Each row is a point on a landscape with many valleys, with its height.
A ball rolls from a point to the lowest of its 3 nearest points, and stops where none of them is lower. Distance is the straight distance between rows; heights are no part of it.
dedir h=0.99: [ -3 -18 -12 -10 -18   3   2  -4 -10 -18  -1  -5  -6 -24  -8  19  -3 -25
 -11  15  -8 -21  42   5  20  24  26   0  -7 -12 -12  10 -19  13  -5]
nopid h=4.82: [  0  -2   7  -6   1  -3 -19  10  -2 -10  16  -2  -2  -6 -24  22  -7   3
   9  -3   0  -4  18  -3   4  -3  10 -23  -1  17 -13 -18 -27   5  19]
Pazu h=3.23: [ -4  26  -7 -12  -5   0  -3   8  17   2  19  12 -16  -2 -16   2  -6   2
  34   3  -4  10   0  -6   8   9 -12  -2   1   4  -9 -31 -38 -12   7]
mina h=5.05: [-20 -25  -3  17  11  -9 -13  -6   3   6  11 -19  15  -4 -15  -8  -3  10
  15 -36   4  26 -20 -23 -15  -3   5   1   3  19  16 -30 -14 -14  14]
gize h=0.54: [  9   0 -17   0 -10   5  10  -1  -2 -16 -15   4  -8 -10  -9   5   1 -17
 -16  13 -11 -17  22   5   9  12  16  -1  -1  -3  -1  20 -14   8  -7]
Fopi h=0.29: [-19  -5  -4   2  -4 -12  -1 -13  23   5  14 -14  11   2  33 -15 -10   8
   3 -14  -6  22 -57   3  23  15   3  33 -10 -29   2   0  -4  14 -28]
tikeb h=1.16: [ -5   0 -24   0   7   6  16  -9  11  -7  -7  -5  15  12  19   1  -4 -10
 -21  -5  -4 -19   6  14  19   8  31  -7  -7   5  -7  37  11  27 -19]
duk h=2.58: [ -8 -34  -1  18 -19  -5  -5 -14 -15 -13 -14 -23  -2 -33 -11  -4   2 -16
 -17  -3 -12   3   7  -4   7  24   7  29 -10 -12  17  -1  -8  -7  -4]
Pubon h=5.86: [ 15  17  16   2   8  -4 -29  12  -9 -12   4   1 -20   5 -32  10   0  11
  15   6   3  -2  11  -4  -7 -20 -12 -31   1  29  -3 -24 -10 -26  32]
kimuf h=3.07: [ 24  39  -2   3  -2   2  -4  12   2  -6  -5  20 -30  16 -24 -11  11   3
  33  18 -14   2   6  -5  -2  -4 -40  -8   5   6  -1 -16 -12 -49   9]
Sima h=6.82: [  3  -6  32 -15  -1  -1 -26   8  -1  15  24   0   0 -14 -21   9   1  21
  29 -14  26   7   1  -5  -9 -16 -15  -6   8  -8  -2 -45 -15  -5  22]
rele h=1.11: [ 12   8  -9   8   4   4  10   2  -5 -12 -26   4  -6   1   0 -11   7  -8
 -26   8 -11 -13  17   4  -6  -8   1 -11   3  11   5  30  15  -1  -3]
Zala h=5.04: [  5 -28  27 -11   2  -1 -11  -2 -19  11   4  -9  11 -20  -8  10   8  12
  -5 -15  14   4  13  -2 -12  -7  -8   0   9 -10  10 -14  14   4  17]
kig h=1.73: [ 22  12   6 -13  -5   5   2  10  -4   5 -13  25 -17  -2  -6  -2  12   0
  -7  29  -1 -13  13   7  -4 -13 -16  -1   6 -10  -1  12   8  -9  -3]
Kodib h=5.85: [-26 -37  -5  11  14  -2  -4 -16  -9   0   3 -39  31  -5   6  10  -3   2
 -16 -35  11  12  -2 -11   4   2  33  -8  -1  23  13   4  13  19   6]
Mimoz h=5.20: [-18 -12   5 -19   2  -3 -14   1  15   3  35  -7  14  -7 -14  12 -18  11
  32 -31  12   9  -2 -11   4   2  11 -12   1   8  -6 -42 -40  15  16]
voz h=5.48: [ -4 -25  25 -10  10   2  -1 -10 -10  23  -6 -15  36  -3  28  -2   3  18
 -13 -23  20   4 -14  11 -10 -14   3  16  -3 -24  13  -2  38  15  -5]
gura h=5.35: [  0 -35  23 -26  -1   5 -10  -2 -15  10  15 -18  21  -6   1  28  -2  10
  -9 -16  23 -16  26   5   3  -4  21  -6  11  -7 -13  -7  13  28  22]
Gites h=1.82: [  6 -15   6  -7 -22  -4 -13   5 -14 -13   0   0 -14 -28 -26   9   1 -11
  -2  16  -8  -9  34  -4  13  16   2   6  -7 -11  -5  -9 -24 -12   8]
datob h=5.24: [  0  18  14 -17   1   1  -3   8  13  18  10  15   0   5   1  -6   0  19
  29  -9  12   8 -12   0 -12 -13 -21  -4   3  -7   0 -32  -8  -3   5]
paza h=4.61: [ 14   6  22 -23 -14  -1 -12  13   2  21   9  21 -13 -19  -5  -1  -2   5
  23  20  19   2   7   5   4  -4 -26  11   5 -33  -5 -26 -11  -7   1]
Nomub h=2.88: [ -4  15 -22  15   7   0  -2   4   3 -27  -1  -1 -10  16 -20  10  -9  -8
  -3  -3  -8  -4  18  -8  -3   2  10 -37  -2  41  -7   1 -21  -9  14]
sabun h=1.36: [ -6 -25   1   1   6   4   3 -14  -2   1  -7 -24  29  -2  22   1  -3   1
 -23 -19   4  -2   1  10  11   6  26   2  -6  -5   5  19  23  24  -6]
Finit h=0.85: [  2  11  18 -15  -9   1  -1  11   9  33  15  21   2  -5  23 -20  -4   8
  28   9  25  21 -28   1 -13  -3 -27  29   2 -37   6 -23   2   0 -15]
tepeg h=5.89: [  5   4  18 -16  16   3   2   5   2  19   0   6  16  11   5   2   2  23
   8 -16  23   6  -9   4 -19 -30  -7 -13   7   2   6 -18  17   3   8]
bet h=5.33: [ -8  -3   2   6  26   0   3  -1   1   7  -1  -7  21  19  -3  -2   1  22
   0 -34  13   9 -12  -9 -25 -29   9 -25   9  37   9  -7  14   4  16]
kes h=2.89: [-14  -8  -4  10  -5  -3  -9  -4   6  -3   8  -9  -6 -10 -25 -10  -8   6
  33 -22  -8  30 -16 -22   0  16 -10  10  -1   4  15 -42 -39 -22   6]
Nepot h=2.61: [  1   4  -1  -7   9   9  15  -6   0   3 -13   1  23  13  31  -2  -1   9
 -23  -7   9 -17  -9  16  -2 -15  14   4  -4  -2   1  30  37  22 -14]
Gomif h=4.16: [ -2 -20  26  -5   9   0  -9  -6  -6  22   4  -7  18  -8   8 -12   7  13
  12 -32  22  27 -23  -3 -24 -15 -11  13   5 -13  16 -31  12  -1   7]
Vif h=1.23: [ -2  11 -14  11   1  -3  15 -10  19  -3   1   6   2  14  32 -14   0 -13
 -18  16 -15 -11 -43  11  23  11   2  29  -6 -17  -2  37  22  20 -35]
zudev h=3.64: [-12  22 -12  -6 -19  -8   8   4  20   9  13  18 -18 -10  -1  -4  -5  -7
  32  15 -14   6  -5   3  14  24  -9  24   7 -23  -3 -16 -34   0 -11]
bif h=1.94: [ 23  -4  12   4  -6   5   3   2 -13   4 -27  10  -9  -9   5  -9  12  -7
 -21  17  -1  -6  -1   8 -12  -8 -12  17   0 -20  14  23  25  -7 -10]
kul h=1.27: [-24  38 -21   2   2  -3  27  -3  33  21  23  20  -6  31  33  -9  -1  -6
  16  15 -21   3 -51  16  18   5  -7  20   1  -3 -14  23   0  19 -29]
rona h=2.39: [ 15  19   8  13  -6  -1   9   9  -2   1 -25  18 -11   8  10 -28   9  -6
  -2  14 -13   9 -25  -1 -14  -6 -31  14  -4 -17   6  11  19 -19 -17]
fen h=0.94: [  5  11 -21 -10   6  11  22  -8  12  -5  -6  19  -3  10  24   9   1 -17
 -19  25  -2 -32   3  12  18  12  15  11  -1  -4 -11  49  11  30 -26]
nete h=4.79: [  4  20  -3  11  21   0  -3   6   7  -4   2   1  -1  30 -17  -5  -2  20
  17 -20   2  13 -12 -12 -30 -22 -14 -31   6  38  12 -28  -1 -26  20]
zeg h=3.58: [ -2  18   2 -23   6   3  10   1  17  22   7  16  13   8  22   7  -4  14
  10  -2  19 -10  -4  12   4  -9   4  -4   4  -8  -9   2   3  25  -7]
nenes h=3.17: [ 12  21   3  20  -2   2  -1   7  -9  -5 -22  10 -17  10 -17 -26   9   2
  23   4 -11  24 -11  -8 -25  -5 -33   1   4   2  14 -19   3 -51   0]
lirub h=5.98: [ 21   2  11  11  10  -3 -18   7 -21 -16 -15  -5 -20  -1 -27   7  18   5
 -17  11   3  -4  28  -1 -14 -21 -16 -39   4  31   7   3  16 -26  31]
dib h=2.28: [ -9  28  11 -16 -13 -11  13   3  21  43  37  27  -8   0  29 -13  -8   3
  32  32  25  11 -29   6   3   4 -18  38   3 -41   0 -17  -1  22 -18]
lavat h=0.16: [  2  27 -27   2  -5   1  17   6  10 -18  -8  10 -20   7 -14   0  -1 -17
   3  15 -26  -8  11  -3   5   9   1  -6   2  14  -9  11 -21  -6  -8]
pugad h=3.22: [  6  34 -17  26   2   0   6   3   4 -12 -15   2 -17  22 -24 -19   1   4
  25   2 -23  14  -3 -13 -18   0 -29 -13   2  26   5 -11  -9 -52   5]
Tulad h=4.81: [-10 -12  13  -2  24   1   1  -5   3  23   3  -6  28  13  20 -11   4  24
   7 -43  17  25 -39  -5 -27 -31  -6  -2   2   4  16 -19  23   3   2]
muto h=1.58: [  2  -2 -14  16 -13  -2   7  -7   8 -11 -11  -2  -8 -13   6 -13  -1 -17
 -10  10 -21  -3 -15   2  16  26   4  30  -6 -19   5  16  -9   1 -24]
geno h=3.37: [-11  22 -14  -1  21   2   7   6  10  -2  16  -1  10  32  -9  19 -11  12
  12 -29   6   7  -3  -6  -8 -14  15 -44   1  46 -12 -11 -22   4  14]
Zire h=3.27: [-11 -12   8 -11   5  -3   1  -8  10  13   6  -1  18  -5   9  -2  -5  13
  11 -25  13   9 -13  -1  -3  -5   7   5   2  -6   4 -18  -4  14   4]
nup h=1.47: [-10  23 -29  -1   8   0  21   2  16  -6  -3   8   3  23   8   5  -1  -9
  -6 -11  -7 -13   5   2   6   1  21 -22  -5  25 -13  24 -14  17 -10]
gabi h=4.19: [-18  30 -21  -9  13   3  21   3  27  21  11   9  10  25  22  -1  -7  13
  20 -21  -2   5 -24   7   2  -7   4  -8   2  11 -10  -6 -12  17 -10]
pime h=6.32: [  1  -9  24   7  15  -5 -40   6  -9  -9  17  -8 -12  -7 -38  12   7   9
  25  -9  13  11   2 -18 -14 -14 -16 -19   8  32   3 -47  -7 -35  40]
seb h=1.02: [ -2   2  -2  13   0  -5   7  -7  15  -4  -8  -1   6   7  31 -19  -4   1
 -13   4 -13   7 -49   6   8   2  -6  28  -4 -28   0  15  18   3 -25]
tuzo h=1.88: [  7  -2   4   3 -13  -5  -1  -3   0  -2 -13   3  -8 -17 -11 -12   0  -7
   2  10  -9   6   4  -2   0  11  -5  23   1 -23  11  -4  -9 -11  -7]
Pafe h=1.22: [ 11  38 -18 -11   1   7  22   8  17  12   0  35 -20  16  15   2   6  -6
   3  31  -8 -20  -4  10   4  -4 -13   8   5  -1 -12  24   5   8 -14]
dopa h=0.84: [ -4   5 -17  14 -11   0   2   0   2 -26  -8   0 -13  -8 -21   0  -6 -13
   1   6 -24   4  14  -8   3  14   5 -10  -3  12   3  -5 -25 -17   2]
Bazu h=1.71: [-17   2  -8   6   2  -6   2  -7  19  13   5  -8   8   9  16 -20  -5  16
  19 -27  -4  27 -44 -10  -4   0  -5  11  -1  -6   5 -22 -15  -5 -12]
fifit h=3.65: [ -2  34 -19  -2 -18  -2   6   6   9 -16   7  18 -32  -3 -26   4   1  -9
  34  22 -31   2  15  -5  14  20 -14  -2  -1   5  -7 -16 -43 -28   1]
Sipot h=2.08: [ 17 -28  10  -5  -5  -2 -14   0 -34  -7  -9 -13 -10 -20 -16  19  12  -2
 -32  16   2 -20  46   5  -1  -6   5 -13   2   3  -6   8  11   3  20]
lef h=6.81: [  5 -24  15  13  19  -8  -6   3 -33  -2 -11 -19   3  -7 -19  12  22   9
 -29 -10  13   3  19  -5 -26 -19 -12 -26   7  32  15   1  26  -8  31]
tuda h=1.34: [  8  11  12   8 -14  -4   1   5   6  11  -6  14  -8  -4   6 -27  -2  -2
  19   8  -4  26 -30  -6  -8   7 -33  29   1 -32   6 -15  -4 -22 -13]
Tun h=2.90: [-11 -27 -16  18  -8  -4  -1  -5 -18 -28 -10 -15  -3 -20 -18  12  -3 -25
 -31  -1  -9  -7  37  -5   6  18  22  -7 -10  17   6  15  -8   0   5]
Penad h=3.13: [ -6 -14 -11  16  13  -3   0   0 -12 -19  -9 -16   5   5  -9   7  -2  -2
 -29 -15   1  -2  20  -4 -13  -7  17 -33  -3  42   5  20   8   1  19]
vuv h=1.07: [ -7  31 -16 -10   9   4  23  -4  21  15   8  29  -1  20  31  -5  -2 -11
  -5  28  -3 -20 -25  15  14   1   2  19  -1 -10 -11  35  14  33 -26]
faba h=4.09: [-13   2  -4 -17  -5  -2   2  -2  18  12  16   1  10  -5   7   9 -10   2
  18  -8   9   4  -1   5  15  14  16   4   0 -12  -9 -10 -25  27  -9]
letiv h=5.67: [  9 -15  19  -5   6   4  -2   0 -15  11  -9  -4   8  -7   0   3   7   9
 -10  -8  10  -3   6   8 -11 -12  -6  -3   5  -1   9  -1  23   0  10]
zanik h=2.09: [-12  23 -26   6  11   0  13   4  14  -7  -1   1   0  21  -6   2  -9   2
  15 -18 -10   6  -2  -3  -2   4   7 -21  -3  30  -6  -8 -23  -3  -1]
nebi h=3.03: [-16  22  -3   3 -12 -10  13  -4  31  24  21  16  -8   6  31 -18  -6  -2
  19  17  -4  17 -53   4  12  16 -19  42  -2 -30  -1  -9  -8  12 -25]
lar h=1.38: [ 28 -10   0 -15  -9   1  -9   9 -16 -10  -7   8 -15  -7 -10  14   9  -7
 -27  33  -5 -32  45  11   9  -5   2 -12   1  -6 -20  21   5   2   9]
boreb h=1.74: [ 11 -31  12 -23 -21   1 -16   5 -21  -6   9  -6  -7 -25 -14  27   1  -6
 -12  16  -1 -24  39   5  18  10  16  -5  -2 -15 -17  -3 -14  11  16]
ludi h=2.34: [ -3  30 -10  25 -15  -1  15  -4  17   0  -6   8 -17  14  -1 -32   1  -2
  20   7 -36  17 -39 -10  -6   9 -32  18   1 -10  -6   3  -9 -34 -18]
Beku h=6.31: [-36 -45  -9 -12   3  17   1 -15  -5  -2  21 -32  41   5  19  28 -16 -13
  -6 -37  20  -3  23   2  32  20  59  -8 -10   5 -19  12  12  41 -11]
Noba h=4.60: [-20  -5  -5 -14  12   0   3  -5  13  14  18  -8  27  11   6  12 -11  12
  10 -36  16   3  -4  -3   8   1  32 -13  -3  14  -7  -7  -9  26  -2]
Luvi h=3.96: [  6 -22  19   7  -9  -4 -16   2 -21   2 -11  -8 -10 -26 -27  -2  12   1
   1  -2   7   9  10  -6  -7  -2 -16  10   2  -9  18 -21  -2 -25  12]
vis h=1.96: [ 12  19 -17  24  -3  -4   6   6  -7 -26 -25   2 -19   9 -20 -10   4  -7
  -9  13 -23  -1  17  -8  -9   3 -12 -12  -1  22   9   9  -2 -33   6]
vuk h=4.28: [ -8  -5  17 -33  -1  -1  -6  -1  15  21  26   5  15  -3  11  13 -12  17
  18 -13  28  -7   5   8   3  -8   9  -4   7 -19 -11 -22  -9  28   8]
bal h=4.40: [-17  -1 -14 -11  -8  -1   3   2   6  -9   8   1   6  -4  -9  22  -7 -13
   1  -8  -2 -10  18  -2  11  16  25 -14  -6   8 -15  -3 -33  14  -3]
lifi h=6.60: [  0 -26  31  -6  11  -5 -34   6 -14   4  23 -12  -2 -25 -33  17   3  11
  19 -13  13   6  12 -12  -4  -6  -6 -13   3  12  -3 -45 -16  -7  37]
kagu h=2.05: [  1 -10  13 -10  -9  -1   2  -7  10  22  11   1  12 -13  28  -6 -11   1
   8   5  18   3 -20   7   7  12   4  38  -1 -41   5  -4  14  24 -16]
kosor h=4.58: [  5  36   1 -17  15   4   5  10  16  13  11  17   2  25  -4   6  -4  25
  21 -16   9   2 -11   3 -12 -26 -11 -31   6  22 -10 -20 -10  -2  13]
Vena h=1.55: [ 13  -1 -10  26  -5   3   9  -8  -5 -18 -34  -2 -13  -4   6 -22  10 -19
 -34  13 -21  -7  -4   8  -5   7  -7  13  -1  -6  13  39  22  -6 -15]
gug h=6.43: [ 19   7  22 -13   4   2 -17  16  -8   6   1  12 -12   0 -21   1   7  14
  15   0  15   2   6   0 -11 -23 -17 -18   7   0   0 -22  -2 -19  17]
raso h=1.81: [  1 -20  -2   9  -2   9   4 -15   5  -6  -5 -16  18  -7  27   3  -8 -12
 -22  13  -2 -16 -12  16  30  27  24  36 -11 -40   4  38  22  23 -26]
lado h=1.17: [  1  -5 -24  32  -6   0  12  -6  -5 -34 -24 -18  -6  -4  -5 -17   0 -26
 -37   5 -23  -6  13   2   2  12  15  -9  -7  22  12  41   6  -8  -6]
nar h=2.99: [  5  17  -2  -4   8   3  10   9   6  -2  -8  13  -3  10  -2   3   2   6
  -2  -2   4  -5   2   3  -8 -15  -4 -16  -1   9  -1   2  -4   3   6]
pana h=2.19: [ 18 -17  -1  -5 -16   7   5  -8  -6  -6 -11   4  -8 -22   6   6   3 -19
 -21  33  -4 -29  23  10  16  22  12  29  -3 -32  -3  33   5  16 -15]
bano h=1.59: [ 27   5 -18  -6  -3   3   5   5  -8 -22 -20  12 -25  -5 -13   7  10 -20
 -29  34 -15 -30  40   6   6  -1   5 -17  -5  10 -17  30  -2   1   3]
Pefak h=6.48: [  4  30  -8  21   9  -2 -22   8   4 -26  15  -2 -19  22 -32  12 -11  11
  29  -4 -11   8   6 -15 -13   0 -12 -39  -1  58  -3 -30 -24 -43  30]
nuguv h=1.87: [ 14 -17  11  -3  -6   9   9  -8  -5   7  -4   4   3  -9  29   5  -4 -14
 -19  35  10 -26   1  15  14  16  10  44  -3 -45   3  30  33  24 -23]
mano h=5.91: [ 17 -31  13 -27 -10   6  -5  -2 -21   2   3  -5  12  -7  12  28   6   5
 -23  14  10 -33  37  11   4   0  16  -3  10 -22 -14  15  17  23  13]
Sen h=2.78: [ 19 -28  27   6 -18   3  -2  -4 -26  14 -16  -2  -6 -27  13  -3  10 -15
 -21  27   9 -10   6  13  -3  10  -8  40  -5 -44  14  17  26  -6 -11]
sabe h=5.53: [ 16  -6  23 -19   7   0 -25  12 -13   1  12  -3  -1   2 -12  19   3  15
  -6  -1  10 -18  23   4  -6 -27   7 -34   5  14 -16 -11   3  15  31]
Kuv h=1.95: [ 13 -10 -12  22   2  -4   0   1 -25 -23 -27 -15 -18  -5 -14  -4  11 -18
 -42  12  -8  -9  36   1 -14  -2  -2 -22  -2  30  14  29  13 -20  17]
bora h=5.45: [-23 -14 -14   2   7   1   5  -7  -3 -10   6 -15  26   5   2  17 -11  -6
 -14 -24   9  -5  17  -4   9   8  38 -27  -2  26  -4   7  -7  23   4]
guv h=2.66: [  9  40  12  -8  -8   0   9  13  11  26  12  36 -14  10  21 -24   2  -1
  25  34  12  12 -26   1 -11 -11 -42  25   0 -24  -3  -8   8 -12 -17]
suk h=3.36: [  0   4 -21  16  -2  -3  -7   3 -10 -37  -8   0 -16   1 -22  12  -6 -24
 -20   8 -13  -5  39  -7   0   4  17 -36  -9  45  -6  13 -19  -9  15]
Deve h=3.49: [-11  15  18   3  -9 -12  10  -3  14  23  21  18   1  18  46 -33  -4   1
  13  19   5  26 -70   3  -6  -8 -32  39  -7 -42   0  -7  15   2 -35]
Lov h=2.79: [ 12  45   6  -3  -6   1  16  18  12  16  -4  37 -25  14   3 -17   7   2
  29  30  -9  10 -14  -1  -9  -7 -44  12   4 -14  -4  -5   2 -28  -9]
Pepiv h=2.62: [ -3  -2   3  -2 -16  -1 -10   2   3  -5   3   1 -10 -19 -25   1  -2  -2
  20   1 -10  11   9 -11   8  10  -7   5  -1  -6   5 -26 -31 -18   6]
varof h=6.44: [  4 -36  26  -4   9  -8 -29   8 -34  -2  15 -26   0 -19 -23  28  16   8
 -18  -2  12 -14  32  -4  -8  -7  -2 -23   6  18 -11 -14   7  11  41]
salog h=2.00: [ -3  -6 -20  25   2   0   9 -11   4 -15 -20 -21  10   7  15 -15   0  -3
 -28 -17 -19   3 -22   3   3  -3  12  -2  -8  11   8  30  16   0 -14]
mis h=3.15: [  7  19   3 -17   9   6  18   2  10  17  -3  23  13  14  30  -4  -1   8
  -5  12  12 -15  -9  13  -2 -19  -1   9   3 -13  -1  17  27  20 -11]
dabin h=1.60: [ 21  14   8 -28  -5   5   9   6   4  22   4  38 -14  -2  16   8  -2  -5
  -1  45  12 -24  10   6   3  -3  -6  25   8 -29 -10  18  16  21 -15]
Zes h=1.98: [ -6  -3 -12  12   4  -2   1   0  -5 -13 -13  -8   3   0 -11   3  -3  -5
 -15 -11  -5   1  13  -4  -8   3  11 -16   0  19   5   7  -8  -2   2]
ros h=3.60: [-17  -1 -19  10  14  -1   4  -4   7   2   3  -9  15  13  -3  -2 -12  12
   9 -37   3  16 -15 -12  -8  -5  16 -15  -1  33   6 -11 -13   3   4]
raku h=3.00: [  6 -31  -7  26 -24   0   1 -13 -21 -24 -25 -25 -16 -38  -8  -7   6 -32
 -31  17 -24  -9  16   2  14  34   4  32 -11 -23  20  20  -3 -10 -13]
gozi h=3.16: [ 14   4  29   0 -18   0 -15  16 -19   5 -13   6 -17 -12 -20 -22  17  -1
  28  10   6  23  -2 -10  -8   0 -43  20   3 -25  17 -23  -6 -52   0]
kedi h=2.76: [-18  38 -19  21   3  -5  27  -5  25  11   2  14  -8  35  28 -32  -2   8
  15   2 -36  19 -63   0  -4 -11 -29   8   1  -2 -12  10   4 -17 -21]
Sifi h=2.23: [  2  13   1  13 -12  -2  -5   5   3   4  -8   3 -10  -3 -19 -24   3   1
  26  -4 -12  25 -16 -16  -8   8 -27  11  -1  -9  13 -27 -15 -36  -2]
luf h=5.56: [-27 -32  -3  -7  14   8   3 -11  -1   1  15 -26  44   7  16  17  -9   5
 -10 -37  21   2   9  -3  13  -2  44 -13  -1  17  -6   9  19  29   1]
rufe h=5.41: [-10  -9  -7  13   2  -8 -16   3 -10 -26  13  -9  -5 -11 -32  15  -7  -2
   8  -5  -3   9  18 -16  -2   8   9 -26  -4  34   4 -20 -29 -15  24]
subo h=1.50: [  8 -11   5  11   5   5  10 -18   5  -6  -4  -4  16   2  37 -10  -1  -6
 -32  17  -1 -16 -27  19  15   5  11  32 -10 -32   4  37  44  23 -30]
ner h=1.69: [ 10  -8  -8 -14   2   6  -5   4 -13 -19  -2  -3  -2   0  -6  22  -3  -9
 -27   9  -2 -27  41   3   7  -1  26 -31   2  15 -22  23  -5  15   9]
lota h=4.32: [-11 -23  15 -24   6   2  -4  -7   5  19  16 -11  32  -6  19   9  -8  19
  13 -28  27   2  -2   3   2  -3  17   7   5 -13   1 -13  11  29   3]
gur h=4.18: [-22 -36 -10  28   8  -7  -7 -11 -19 -15  -4 -30  13 -18 -11  11   0 -10
 -24 -20   3  11  13 -14  -5  13  17  -8  -4  33  17   4   2  -3  20]
dipiv h=7.16: [-21 -19 -24  20  21   4  10 -15   0 -10  -6 -31  35  23  28  -1  -1   1
 -30 -39   4   6  -9  -2   8 -10  40 -25 -10  39   3  36  32  20 -12]
zise h=6.14: [-16 -39   1   8  -4  -9 -33   0 -33 -32  26 -15  -5 -23 -27  40 -16 -29
 -17   2  -4  -7  42  -9  10  15  25 -31 -10  34 -29 -11 -21  17  28]
neku h=3.38: [-15   9 -11  16  18  -2  12  -5  13   7  -6 -10  11  33  24 -19  -6  21
   2 -38  -9  17 -45  -7 -16 -20  -1 -11  -2  19   3   1  11  -1 -14]
gitab h=1.99: [-11  11  -6  21 -22  -6   6  -4  12   2  -3   2 -20  -9   0 -29  -1  -8
  21   6 -29  22 -37 -12   8  21 -25  36   0 -30   0 -16 -22 -25 -18]
Kek h=5.62: [  1   8   1   8  17   0  -6   9  -1  -8  -2  -4  -2  13 -19   4   1  10
  -6 -13   8   4   9  -8 -19 -18   4 -36   3  36   6  -4   0  -8  23]
dem h=3.33: [-10  29   0   1   0   0  17   1  20  23   5  23  -2  21  26 -21  -2  10
  14   3  -3  12 -43   5 -10 -11 -22  19  -2 -17  -1  -4  10  -2 -20]
gog h=2.98: [ -8   6 -17  24   0  -5   8  -6   6 -11 -19 -12  -1  15  -6 -22  -3   3
   1 -19 -21  18 -23 -10 -12  -1  -5  -3   0  14  11   4  -3 -22  -1]
Goriz h=2.42: [ 14 -14   6  -9   9   3  -6   4 -27  -7  -7 -12   1  -2  -4  19  15   3
 -34   5   5 -23  33  10 -10 -17   8 -28   4  16  -2  19  22  11  23]
lut h=1.04: [  4 -12   2   5  -6  -1   3  -7  -8   0 -13  -4   6  -8  14  -6   0  -7
 -18   4  -5  -2  -7  11   6   6   3  24  -1 -23  11  14  16   6 -12]
gak h=5.34: [ 15   2   4  -3  -5  -4 -18   8 -11 -12  -3  -3 -17  -3 -27   7   5   5
  -2   9  -4  -7  24   0  -1 -13  -6 -19   0  15  -2  -8  -9 -16  17]
gugab h=2.33: [-13 -20  -5 -12  -3   9   4 -13   6   2   7 -16  26  -4  17  12 -10  -6
  -3 -16   8  -6   5   6  21  23  35  15  -6 -18  -6  15   3  33 -17]
Valip h=6.33: [  6   0  12  21  21  -3 -20   3 -14 -11  -6  -8  -7  12 -28   6  12  11
  -5  -9  10  10   6  -9 -30 -23 -16 -38   9  45  12 -14  16 -28  36]
bot h=3.35: [ -7 -23  11  11  -4  -6 -20   0 -11  -4   0 -13  -7 -22 -32 -15   8   4
  18 -10   0  24  -2 -15  -9   4 -16  11   6  -2  19 -37 -15 -30  14]
pilem h=0.98: [ 29  40  16   1  -2   7   4  16  -8   0 -19  31 -25  16  -5 -23  18   1
  24  26  -8  12  -3  -3 -20 -16 -48   3   3  -6  -1   3  15 -50  -5]
Nokin h=3.86: [-10 -19  12 -17  13   7  -1  -6  -1  13   3 -12  34   3  12  17  -1  16
 -10 -25  21  -7   5   6  -4 -14  23 -10   6   8  -1   5  20  27   8]
ralez h=3.28: [ -9 -47  20  -4  -1   6  -1 -13 -26   8   0 -38  29 -19  14  18   7   6
 -23 -20  14  -7  20   6   3   9  16  15   2 -17   8   7  31  23   7]
rosip h=0.80: [  2  12 -25   8   1   5  15  -5   3 -19 -21   0  -8   4  -1  -5   0 -24
 -25  13 -18 -17  15   3   4   7  12  -7  -6  14   1  38   1   4 -11]
ponev h=3.14: [-22 -34  -6   4   5   1  -5 -20   9   3   6 -39  34  -2  27   0  -8   9
  -5 -36   6  13 -31  -4  26  10  34  16 -14  -9   6   3  12  22 -19]
pir h=4.17: [  8  12  13   6  13   2  -7   8  -1   3  -5   4  -2  16 -15 -12   7  16
  20 -18   5  21 -16 -10 -31 -21 -26 -13   8  15  10 -28   6 -27  11]
nomuk h=0.97: [ 12   1   2 -21  -2   3   3   2  -1   1  -4  12  -2  -6   1  12   3  -3
 -13  18  -2 -21  24  11   8   2  10  -3   2 -12 -11  13   0  16  -1]
gaka h=1.42: [ 34  42   1 -17  -4   1   0  17   1  -2  -5  31 -40   8 -13  -5  14  -3
  17  47  -7 -10  14   0   9 -13 -39  -2   7  -9 -13   3  -3 -28  -1]
fela h=1.29: [-23  15 -19  -8  -1   0  12  -5  29  14  21  10  14  12  30   2  -9 -11
  10   7  -4  -2 -22  15  31  25  18  27  -3 -20 -10  19  -9  37 -30]
nus h=1.43: [ 22 -19  21 -22 -19   2 -11   9 -14  11  -4   9 -13 -24  -5  12   5   0
  -6  27  10 -17  30   9   8   4  -1  16   2 -35  -5   1   1   1   3]
vobe h=2.21: [ -2 -13   2 -27  -2  12   5  -5   7  13  18   5  18   2  32  16  -9  -3
  -5  25  18 -31  14  14  23  20  30  25   1 -36 -16  25  21  43 -17]
mer h=4.34: [-13 -19  -6   3   0  -1  -3  -7   4   0   6 -12  16  -6 -11   6  -7   1
   9 -24   4  14  -5 -16   0   9  20  -5   0  12  10 -16 -22   5   5]
Dubo h=3.98: [ 11  18   4 -18 -24  -8  -9  14   5   8  11  22 -32 -25 -20   0  -1  -8
  30  38  -3   0  16  -3  19  14 -23  22   1 -29 -12 -20 -33 -17  -6]
Fesev h=1.64: [ 10  26  -5  -4  -7  -1  12   4   8   6  -7  21 -16   0   1  -7   4  -2
  11  18  -6  -2  -2   0  -1   4 -16  11   5 -13  -2   1  -6  -5 -10]

For each start below, name the point where the ball stops.
lef | gize
pime | Zire
nuguv | Fopi
varof | gize
lifi | Zire
lirub | Zire
